Each scene shows the same named points in several views. A view is turned or mirrored, shifted and resized as a whole, has a little noise and may leave points out.
(in the rows, 128 means zero)

Scene 1
View 1
Roga: [142 131 118 117 120 101 122 127 143 104 113 119 131 102  79 101 160  94
 145 132 182 134 103 129  97 121 110 128 101  90 148 159 124 159  95 125
 164 199 163 127 124 145 145 126  94 124  95 115 144 119 155 150 142  72
 178 140 130  98 140 152 146 134]
sike: [118 142 140 149  93 123 170 134 143  71 143 139 131  85 106 113 149 108
 113 133 191 139  83 106 141 122  99 114  96 123 172 139 122 153  79 172
 140 204  96 109 134 138 105 151 109 104 129 102 124 104 151  87 150 113
 146 126 134 102 148 144 154 114]
Lol: [120 133 107 113 107 126 127 108 144  99  95 114 115 105 104 108 160 103
 129 142 182 117 103 121 100 129 111 118 110 111 146 167 123 166 104 104
 167 187 165 110 126 161 132 132  96 119 124 123 148 127 137 119 150  91
 162 146 121  94 123 157 137 134]
pirot: [126 141 111 119 129 132 135 123 150  94 109 125 122  81 101  94 160  93
 157 145 179 134 110 119 113 114 126 128  99 115 135 168 127 161  76 112
 155 197 157 122 115 166 155 130  96 102 107 122 158 152 130 130 144  83
 140 136 139  96 143 155 143 123]
burip: [119 144 145 142  80 130 173 118 139  65 138 133 117 102 121 130 144 125
  92 133 193 125  82  97 134 134  84 102 106 135 182 147 119 153  85 151
 136 183  90  97 138 125  88 153 107 115 150  99 112 102 142  82 157 128
 154 116 123  92 136 137 150 125]
nole: [116 133  92 116  93 140 157  90 151  88 109 118 125  94 121 101 163 121
  97 144 179 114 104 103  93 133  99 103 110 141 150 169 118 165 104 112
 157 166 135 101 138 131 106 144  90 120 142 117 125 124 144 102 159 119
 154 130 109 101 125 154 140 132]
zar: [123 145 150 144  95 118 149 131 134  77 123 136 117 109 108 127 137 111
 123 133 192 133  78 113 136 126  96 123 101 103 180 144 118 150  84 159
 147 205 110  98 127 147 107 147 107 116 130 109 134 104 146  95 153 110
 158 131 129  90 142 145 147 125]
zon: [ 90 123  45  85 140 155 131  84 165 108  74 111 126  61 105  68 196  91
 140 162 170 113 137 125  86 104 157 106 106 133  99 186 124 185 103  75
 201 185 187 107 131 196 162 128  81  88 124 136 175 175 121 100 144 101
 122 163 123 121 111 180 126 128]
Gab: [130 151 160 132  79 118 158 121 136  77 126 118 112 129 128 142 138 128
 109 134 191 116  73 101 122 142  72 115 111 115 185 156 117 142  87 134
 123 174 109  98 124 122 101 149 110 128 145 104 121 114 141 107 154 110
 174 115 124  66 142 133 145 127]
tuliv: [108 126  94 100  95 115 116  75 129 104  83 112 110 121 104 135 149 115
  85 151 191  94  98 132 105 134 118 100 130  98 166 165 111 168 135 116
 196 182 152  87 137 169 100 138  90 135 150 126 152 111 154  85 144 102
 182 163 108  94  95 160 120 133]
mefi: [140 134 136 133  84  96 148 111 128  88 130 129 118 127 102 139 133 117
  78 129 193 122  76 116 106 151  78 110 109 100 190 142 114 150 110 152
 148 182 109 104 141 116  82 145 100 141 136  98 113  87 169 104 147 101
 188 132 112  87 127 140 145 131]
zivim: [ 87 167 158 162 127 164 171 155 148  53 114 142 114  56 121 114 146  84
 176 149 194 145  72 111 197  86 149 132 103 117 170 158 122 150  46 165
 135 241 117  98 104 215 157 144 119  60 126 112 173 142 103  65 140 124
 111 130 170 100 155 157 148  96]
pedim: [158 132 124 121 109  88 126 127 140 108 120 116 126 118  84 107 154  98
 135 123 182 134 104 129  81 138  85 127 102  93 156 156 126 157  96 123
 153 186 158 136 128 119 137 131  96 140  98 110 128 112 164 169 146  64
 186 131 117  86 147 142 150 142]
tav: [119 133 124 137  65 124 175  97 138  74 144 138 125 108 124 129 152 146
  43 126 193 111  83  89 108 148  66  89 105 139 181 136 119 154 113 163
 144 160  75  96 158  87  51 161  98 133 162  93  92  87 161  75 165 131
 165 124  93 101 121 139 144 126]
View 2
zon: [192 134 147 145 128 100 168 133 181 101 164 162 116 151  77  71  65 115
  77 126 188  74  94 128 159  91 125 136 129 166 219 149 135 115 125 123
 127 141  90  89 126 123 163 133 111 140 158 173 144 181 138 112  56 137
 145 118 137  69 136 124 120 119]
Gab: [133 118 119 107 155 144 114 168 140 151  97 106 141 129 125 121 102 134
  91 123 107 133 132 114 130 137  98 105 104 154 117 147 172 103 149 136
 148 115 104 118 112 127 148 155 124 106 112 139 145 144 129 130 125 134
 170 130 137 134 120 164 144 113]
Lol: [172 135 131 115 128 110 141 148 157 135 130 127 126 139  86 100 104 123
  91 123 157 103 120 127 147 107 113 128 117 153 172 128 157 100 150 130
 136 121 103  97 120 126 137 137 114 122 147 160 151 157 135 123  86 122
 143 113 127 105 125 153 135 127]
tav: [111  75 109 146 203 152 124 173 117 174  88 107 139 131 140 140  99 133
  89 130 107 138 140 131 110 157  79  92 102 170 108 168 165 118 144 131
 168 113  98 116 123 134 163 162 130 104 128 139 109 167 121 115 125 118
 183 152 125 115 120 155 119  98]
zar: [146 124 105 103 156 127 142 152 135 147 120 113 153 131 110 116 107 126
 113 122 141 120 139 121 146 129  94 122 122 163 126 131 168 103 163 121
 148 121  99 107 116 136 124 142 111 110 121 131 137 133 137 131 100 141
 135 115 146 131 120 154 124 132]
mefi: [137 112 120 113 160 128 132 169 119 177 101 104 138 130 116 137 125 128
  96 124 125 129 138 135 125 133  91 114 111 155 128 128 165  95 172 126
 165 109 112 110 119 125 128 141 121 106 134 146 134 146 136 128 113 116
 141 121 121 124 115 169 132 127]
pirot: [182 134 127 106 121 112 151 142 167 120 149 136 141 137  87  89  99 126
 104 128 169 102 119 112 167 102 121 135 130 161 177 129 155 101 146 117
 117 128 101 101 137 120 129 138 115 137 132 147 159 135 133 121  90 152
 123 109 147 119 131 144 122 132]
burip: [128 100 103 113 168 144 133 154 134 147 109 110 151 134 126 122  99 127
  98 131 125 127 138 117 137 142  93 107 111 169 113 146 170 107 152 124
 146 119 100 115 118 130 150 153 122 109 112 131 134 142 131 123 114 142
 157 130 143 129 120 156 118 111]
sike: [141 102 101 112 170 137 147 147 141 145 122 119 160 134 119 116 104 131
 114 130 143 120 141 116 152 136  98 119 127 170 125 139 165 112 157 110
 135 123 101 112 134 129 128 148 118 120 116 126 131 130 127 121 108 147
 132 125 155 132 127 147 112 125]
Roga: [185 132 128 110 118 103 150 157 151 148 129 130 137 134  88 104 125 126
 106 126 166 112 126 128 153 101 113 138 131 148 177 121 152  90 166 117
 132 113 111 100 133 116 113 139 119 134 142 157 153 134 135 123  94 126
 110 103 127 114 127 156 130 137]
zivim: [152 144  86  90 155 127 168 113 160  82 167 134 185 139 109  85  69 119
 126 126 168  89 132  86 187 128 108 133 129 184 125 127 177 122 142 106
 125 155  83 104 117 152 127 127 100 119  94 112 134 114 135 127  71 194
 126 101 196 135 121 134  99 130]
pedim: [177 127 128 103 108 106 137 170 148 163 112 117 127 128  90 111 141 127
 105 127 152 125 132 129 144 112 110 135 128 143 165 122 152  86 175 118
 131 103 118 106 140 104 107 144 133 136 141 156 159 134 132 130 111 116
 113 110 121 129 124 160 139 142]
tuliv: [154 137 135 132 153 110 143 153 134 158 122 126 122 143  96 116 101 117
  82 107 155  96 118 144 127 115 101 121 108 155 165 124 162 104 159 140
 178 127 102  96  97 143 147 121 104  96 164 167 130 178 143 132  72 113
 155 121 116  78 113 165 132 130]
View 3
Lol: [111 112 117 117 123  93 141 138 103 138 102 135 139 180 162 154 105 118
 136 104  84 127 163 158 108 154 164 164  94 142 105  83 121 181 142 114
 106 112 130  98 131 121 138 116  90 149 107 154 129 125 146 100 114 122
 137 170  93 120 127 146 135  82]
mefi: [139 111  99 135 110 113 131 171 144 142  88 123 117 200 184 145 145 125
 149 110  71 114 173 159 129 150 177 122  90 162 122  82 127 158 136 119
 108 173 114 133  80  89 149  86 112 145 133 117 136 170 107 125 151  65
 139 143 130  92 152 116 108  71]
tav: [147 122  99 125  87  78 130 172 140 123  99 104  93 230 206 120 147 161
 156 105 105 116 155 142 140 138 177 107 126 172 129  88 161 154 133 123
 120 193 100 130  63  56 150  79 119 130 162 106 128 173 129 138 148  56
 135 137 179  78 156  95 109  50]
zon: [ 74 100 131  99 107  50 151  90  61 123 124 166 156 194 150 128  68 139
 144  77 120 147 154 132  93 154 170 200 124 119  91  95 141 198 164  98
 112  73 140  65 186 143 126 138  69 150  96 176 122 114 207  76  66 161
 145 197  90 121 108 146 179  81]
nole: [111 116 112 116 109  82 141 137 113 140 107 136 126 212 172 131 104 141
 145  94 102 130 158 141 113 152 174 158 108 153 117  85 134 171 147 110
 110 135 123 107 120  99 133 109  98 142 127 142 129 149 153 106 111 101
 141 160 119 108 126 122 136  73]
sike: [150 138 109 129 106 100 138 126 123 173 127 141 143 201 191 146 122 165
 158  95  92 130 149 150 140 142 189 127  91 142 145  96 129 158 150 141
 106 172 130 140 113  92  92 102 135 131 142 105 146 175 138 126 124  87
 147 128 140 118 112 107 136  75]
tuliv: [ 93  79  86 113 111  69 153 148 115  95  92 135 127 196 183 134 119 105
 143 115  92 105 193 146  91 168 166 156  87 153  90  96 150 187 159  96
 120 139 121  96 120 141 167  94  94 156 103 150 114 136 121  80 117  83
 129 174 111  90 153 140 140  73]
Roga: [122 119 134 129 131 124 128 128 117 177  97 155 153 180 148 168  99 114
 134  87  69 131 172 161 113 161 176 174  91 150 117  68  91 188 127 120
 108 119 124 120 128 122 122 119  92 140  94 152 138 145 147 111 126 126
 151 161  63 136 114 139 135  89]
zar: [145 125 108 131 114 105 146 136 124 161 121 130 139 184 182 153 122 144
 150 115  78 121 163 165 131 151 180 128  76 144 136  98 121 167 146 131
 106 165 133 137 116 104 107 102 131 139 126 115 144 169 125 117 138  82
 138 128 129 116 122 118 132  82]
zivim: [163 133 119 120 120  88 154  76  95 189 177 141 183 159 182 166 111 184
 160 124  88 133 132 166 145 135 188 137  43 106 156 133 132 164 177 166
  89 151 171 132 162 112  33 118 166 147 118 100 150 165 148 113 105 117
 138 101 142 144  86 110 167  90]
burip: [151 133 106 129  98  91 136 145 126 136 123 109 122 192 195 142 133 165
 159 110  93 127 149 149 146 133 182 113  94 146 137 105 150 154 149 141
 107 169 122 127  96  75 113  95 128 132 151 115 143 168 125 137 132  73
 135 119 161  97 136 100 122  66]
Gab: [163 131 115 126 113 113 136 147 139 136 111  98 122 162 184 158 132 150
 153 125  81 125 145 169 141 133 163 115  83 145 122  99 133 161 147 139
 103 159 119 132  88  81 132  95 108 140 136 130 137 162 115 142 142  84
 123 125 142  98 143 113 109  74]
pedim: [145 124 134 143 127 142 116 156 133 184  75 138 139 183 151 171 107 110
 129  76  65 131 163 169 114 151 164 159 107 159 123  59  85 181 117 118
 105 127 112 135 100  98 136 111  75 132 114 155 142 149 132 133 146 119
 151 166  67 129 122 137 105  83]
pirot: [130 119 130 122 125 102 136 108  96 168 118 148 159 165 150 159  93 138
 141 100  91 143 149 161 121 149 170 170  93 126 118  87 107 180 148 131
  98 108 140 106 154 121 101 130  93 142 101 154 133 140 162 113 105 137
 143 161  93 141 102 142 154  89]
View 4
mefi: [152 135 128 138 135 151 160 127 113 105  93 105 119  99 113 110 112 136
 119 150 124 137 110 118  83 106 122 124  96 159 141 141 153 144 142 132
 138 140 132 150 160 141 130 145 149 160 147 110  96 117 153 113 121 114
 121 174 117 136  91 127 131 116]
Lol: [149 138 109 109 148 130 167 134 124 111  99 117 131 135 124 106 110 141
 119 134  92 145 104 124 100 109 130  92 103 147 146 128 121 128 131 140
 145 145 121 144 152 149 129 135 157 128 145 131 117 121 144 136  98 119
 130 154 128 127 112 136 135 113]
Roga: [149 136 126 111 154 127 165 124 129 115 109 123 122 129 139 110 111 143
 125 130  74 140 104 129  95  93 117 110 105 143 148 128 120 130 107 127
 155 122 118 145 121 139 128 142 157 127 129 110 121 117 136 119 117 115
 113 135 129 114 128 157 122 113]
pedim: [141 130 131 117 137 133 158 114 122 111 117 114 118 113 123 108 114 140
 133 128  77 134 107 133  88  87 119 119 108 150 154 129 137 131 101 131
 151 121 114 146 123 130 131 155 152 151 125 114 120 117 133 108 126 121
 115 152 131 114 124 153 124 120]
tuliv: [159 129 100 116 135 143 185 142 131 111  78 124 109 134 123  96 105 136
 109 130  94 143 114  99 102 106 118 104  86 160 130 142 122 138 149 143
 141 141 142 139 177 158 122 140 176 128 164 120 114  93 150 143  96 119
 132 165 143 142 119 140 136 111]
burip: [162 148 128 136 159 148 157 136 117 105 101 107 143 114 115 116 120 141
 119 162 136 131 105 131  88 121 131 112  95 145 146 134 145 141 158 138
 145 156 128 145 153 143 136 125 137 143 145 121  87 139 160 121 109 109
 126 176  93 131  80 114 138 109]
tav: [160 141 122 146 149 153 164 132  98 100  80 109 130 102  98 118 114 128
 128 158 149 130 100 141  81 110 126 128  84 159 137 145 169 151 165 140
 137 154 134 153 182 143 132 147 149 156 150 131  71 132 160 117 106 117
 127 206  98 141  82 121 144 108]
nole: [166 139 110 115 158 132 172 136 119 113  87 130 126 134 123 110 112 142
 126 140 103 135  99 134 100 108 123 110  85 144 138 133 134 137 140 138
 150 144 124 148 154 149 131 139 164 127 140 131 100 120 154 135  99 119
 125 160 116 130 116 147 135 112]
zivim: [189 158 133 108 202 133 152 159 152 114 116 121 176 163 174 110 139 167
  93 176 104 135 120 113 113 143 136  84 106 115 146 121  94 125 160 126
 163 148 112 131 112 153 149  75 132  92 129 107 108 149 157 130 109  84
  99 119  98 117  85 120 127 106]
pirot: [158 140 120  99 170 121 160 139 135 118 112 129 143 152 144 106 119 145
 125 131  73 137 101 135 105 109 124  98 101 132 149 123 109 126 119 130
 156 134 108 144 122 141 139 126 156 111 128 127 121 130 140 128 102 113
 113 130 122 113 124 149 134 113]
sike: [173 147 133 130 177 140 160 140 119 109 102 120 150 121 132 118 121 149
 117 167 121 130 107 132  88 119 127 118  96 135 145 129 141 138 149 132
 150 144 124 151 140 143 143 124 143 131 133 110  89 143 154 110 118  99
 109 159  93 125  87 128 133 111]
Gab: [148 142 125 135 141 147 148 122 113 102 107  93 140 109 114 107 121 140
 117 150 123 139 112 123  88 119 133 102 112 147 153 132 138 140 141 139
 139 154 116 138 152 141 128 127 129 146 143 125 103 134 142 118 117 118
 128 170 113 123  84 115 136 112]
zar: [163 142 129 128 159 142 157 133 122 109 104 110 136 122 133 110 120 146
 113 157 115 136 113 116  93 116 123 111  98 140 142 133 133 138 144 130
 150 138 127 136 146 143 139 123 142 138 138 108 101 128 150 116 118 107
 114 152 108 125  94 128 128 113]
View 5
nole: [103 137 101 143 141 129 122 121 133 142 125 142  65 146 151 123 128 131
 115  93 145 108 137 154 195 129 130 135 134 113 140 104 139 134  87 123
 122 104 141 104 161 121 142 159 145 125  87 152 117 127 157 119 134 113
 102  96 104 151 113 138 143 119]
Gab: [ 88 151 115 148 154 141 130 110 150 119 104 143 102 151 156 117 124 165
 104  98 121 125 143 113 172 115 127 120 146 107 131  96 124 122 105 130
 117 118 110  81 177 137 132 164 125 138 108 134 118 139 127 118 143 124
  72  97 117 158 109 121 116 127]
zon: [117 140 114 124 123 120  94 144 128 144 130 128  24 117 184 105 125  80
 144  63 175 103 132 210 220 148 130 129  96 126 158 104 152 139  82 101
 115  97 158 137 141 115 158 152 149 106  34 145 128 113 190 107 135  83
 132 121 127 129 111 133 161 113]
burip: [ 95 148 104 155 161 150 142 111 149 122 101 143  88 169 146 127 142 170
  98  95 135 127 129 126 180 123 131 116 152 102 132  91 125 122 102 143
 125 122 131  77 174 128 126 163 145 142 107 143 111 137 134 121 156 129
  73  86 109 158 121 121 129 121]
Lol: [101 136 121 137 130 122 105 117 139 139 128 137  68 127 165 108 111 111
 123  93 136 108 144 153 192 121 132 139 129 120 138 107 137 133  97 108
 115 100 130 118 154 125 149 160 133 119  72 140 121 129 152 117 125 100
 112 112 119 152 105 137 133 120]
sike: [ 96 135  94 156 162 157 126 101 137 134 102 130  69 161 144 127 125 166
 105  92 134 115 121 143 188 131 134 103 159 111 132  94 130 127 108 153
 128 134 133  98 166 128 142 169 153 146  99 137  91 124 135 124 147 120
  83  84 113 162 134 140 138 110]
mefi: [ 92 131 111 158 145 131 137  95 146 148 133 146 107 164 134 118 119 155
 101 104 119 111 148 110 174 110 133 141 158 107 122 107 129 129 103 122
 124 102 129  89 173 129 133 163 133 135 118 153 108 136 127 124 128 129
  84  89  94 159 111 139 125 129]
zivim: [110 135 104 160 156 188  88 101 134 105  80 108  50 150 196 107 116 134
 110  73 158 128  99 174 190 159 135  62 153 124 141  58 130 130 106 165
 127 172 142  97 137 138 152 195 172 168  55  86 108 106 124 113 177  91
 102 112 158 147 140 143 125  96]
pedim: [ 83 130 117 133 141 130 102 104 130 142 120 124  91 108 144 113  94 134
 129 109 105  96 162 124 182 103 133 137 140 124 128 121 128 133 105 112
 131 106 114 134 152 136 154 165 110 130 107 141  84 136 147 132 102  96
 106  85  99 169 112 139 139 115]
tuliv: [107 129 117 153 126 117 123 116 148 147 143 143  73 156 158 109 127 114
 112  87 147 116 138 156 193 127 128 151 134 113 134 107 144 142  89 106
 111  92 148  95 160 121 140 158 148 118  84 151 134 127 148 107 133 119
 103 115 112 142 100 136 132 131]
zar: [ 99 133 108 162 149 147 116  98 140 128 112 129  85 153 153 113 117 150
 103  95 131 116 131 134 180 124 134 114 153 115 124  96 129 128 101 139
 123 125 131  92 160 135 138 178 147 148 100 130 107 125 127 124 139 118
  91  97 114 158 121 138 129 123]
Roga: [ 93 128 116 142 137 132  92 105 131 141 124 121  76 113 157 106  91 117
 128  96 116 101 152 146 193 119 133 131 136 127 133 116 137 132 104 115
 126 107 128 137 147 135 156 167 127 136  82 139  92 128 147 125 110  88
 117  99 110 165 115 148 142 117]
tav: [ 94 147 101 155 158 130 169 107 147 143 121 158  92 192 121 136 152 182
  93 100 137 120 138 114 187 116 127 138 156  91 134 104 131 124  96 138
 122  97 143  66 192 121 122 147 151 129 126 174 112 142 142 125 150 147
  61  81  81 161 117 120 134 129]
View 6
tav: [222  16  88 137 155 128  89 155 125 169 119  90 102 173 117 162 156 147
 157 133  60 111 179 146 124 128 207 116 181 132  75 123 116 110 130 179
 146 131 166 138  87 124 179  69 148  88 137 154 174 207 154  74  19 167
 113 133 138 121 185 144 177 140]
zivim: [134 143 108 150 132 146 138 134 175 117  72 114 177  90 138 123  93 145
 169 184 131 146 171 103  85 123 104 112 135 122 124 111 123 128  51  85
 126 111 159  95 141  81 104 162 141 112 117 184 187 191  24 134 101 114
 106 153  47 190 132 134 196 122]
zar: [179  58  99 135 151 140 109 151 143 133 100 111 133 146 132 149 147 158
 167 159 100 110 169 139 110 127 163 114 159 140 101 108 111 120 117 132
 124 124 173 107 108 109 129  92 147 114 141 175 158 203 116  98  51 151
 111 132 112 141 158 137 175 138]
Roga: [146  98 110 104 146 136 129 187 125 120 116 110 156 113 118 120 195 133
 161 157  66 115 119 156 136 140 128 100 136 162 123 103 120 129 143 112
 100 106 135  90 107 100  64 137 117  78 139 161 100 159 162  87  67  91
 126 125 114 134 134  79 136 118]
sike: [164  77 103 149 135 128 117 148 151 127 112 112 138 135 132 146 131 148
 170 161  94 121 168 128 108 123 158 114 148 133 106 111 119 128 113 132
 125 119 167 107 109 107 127 119 141 111 134 174 165 194 119 102  42 148
 117 135 114 133 153 139 180 136]
pedim: [140  77 113  98 148 138 123 172 122 117 124 108 145 134 118 123 211 133
 165 145  72 112 115 156 132 121 143 113 134 172 112  91 129 138 162 125
  88 106 141  90  97 117  82 123 112  96 145 168  78 163 184  84  58 114
 122 114 130 111 135  83 127 128]
zon: [202 144  97 100 141 113 152 213 126 153 118  63 162  66  92 113 197  78
 153 179  18 175 102 144 151 138 129  68 150 108 131 134 151 113  74 123
 119  89  90 114 114  51  88 215 122  18  94 119 180 155 142 118  97  46
 136 162  56 159 132  52 130 112]
Lol: [176  91 104  93 159 133 122 185 123 149 112  87 134 112 115 122 198 119
 153 159  53 137 114 160 132 141 139  93 152 145 108 112 129 124 114 123
 106 105 126 108 114  95  91 141 124  67 133 148 132 172 145  93  75  84
 110 132  88 154 142  75 134 120]
nole: [194  82  97 118 151 127 124 179 126 154 113  92 135 120 112 136 183 123
 160 154  49 133 133 156 136 137 160  98 154 130 100 127 124 117 114 147
 128 112 136 121 105  93 120 133 131  67 119 143 161 183 150  93  61 109
 121 134 100 140 152 107 153 127]
burip: [184  49  96 133 151 138  98 147 135 146 106  98 124 157 127 147 139 147
 160 151  91 123 175 128 120 128 171 123 161 134  81 119 121 118 114 147
 132 116 156 123 107 116 156  85 144 109 144 161 159 198 123  92  44 163
 108 136 110 139 165 141 187 136]
tuliv: [218  64  84  80 177 160 124 192 116 183 103  92 115 118 117 139 216 146
 152 156  36 129 129 181 138 164 155  62 184 146  85 132 105 108 105 130
 134 117 135 116 101  90  95 107 157  51 125 159 175 181 151  86  72  70
  97 117  83 174 165  72 130 125]
mefi: [185  35  91 111 157 154 103 157 124 157 108 113 109 155 131 156 184 166
 165 136  76 101 154 158 120 142 173 102 164 164  81 119 103 120 140 151
 127 125 162 109  96 126 121  72 145  98 150 173 135 193 161  71  40 143
 106 111 126 136 169 121 151 138]
pirot: [145 125 112 119 140 129 134 171 138 118 113  97 165  95 114 116 170 116
 162 169  76 145 124 137 128 119 122 109 132 136 128 110 144 129 112 107
 100  99 124  97 117  88  89 166 114  71 124 161 133 163 128 109  83  92
 128 140  83 147 128  85 148 119]

Which points are out of place in each view (at most two, in the order of its rows)? Write - if all are in place.
view 1 -> nole
view 2 -> Gab, tav
view 3 -> zivim
view 4 -> Lol
view 5 -> tuliv
view 6 -> zar
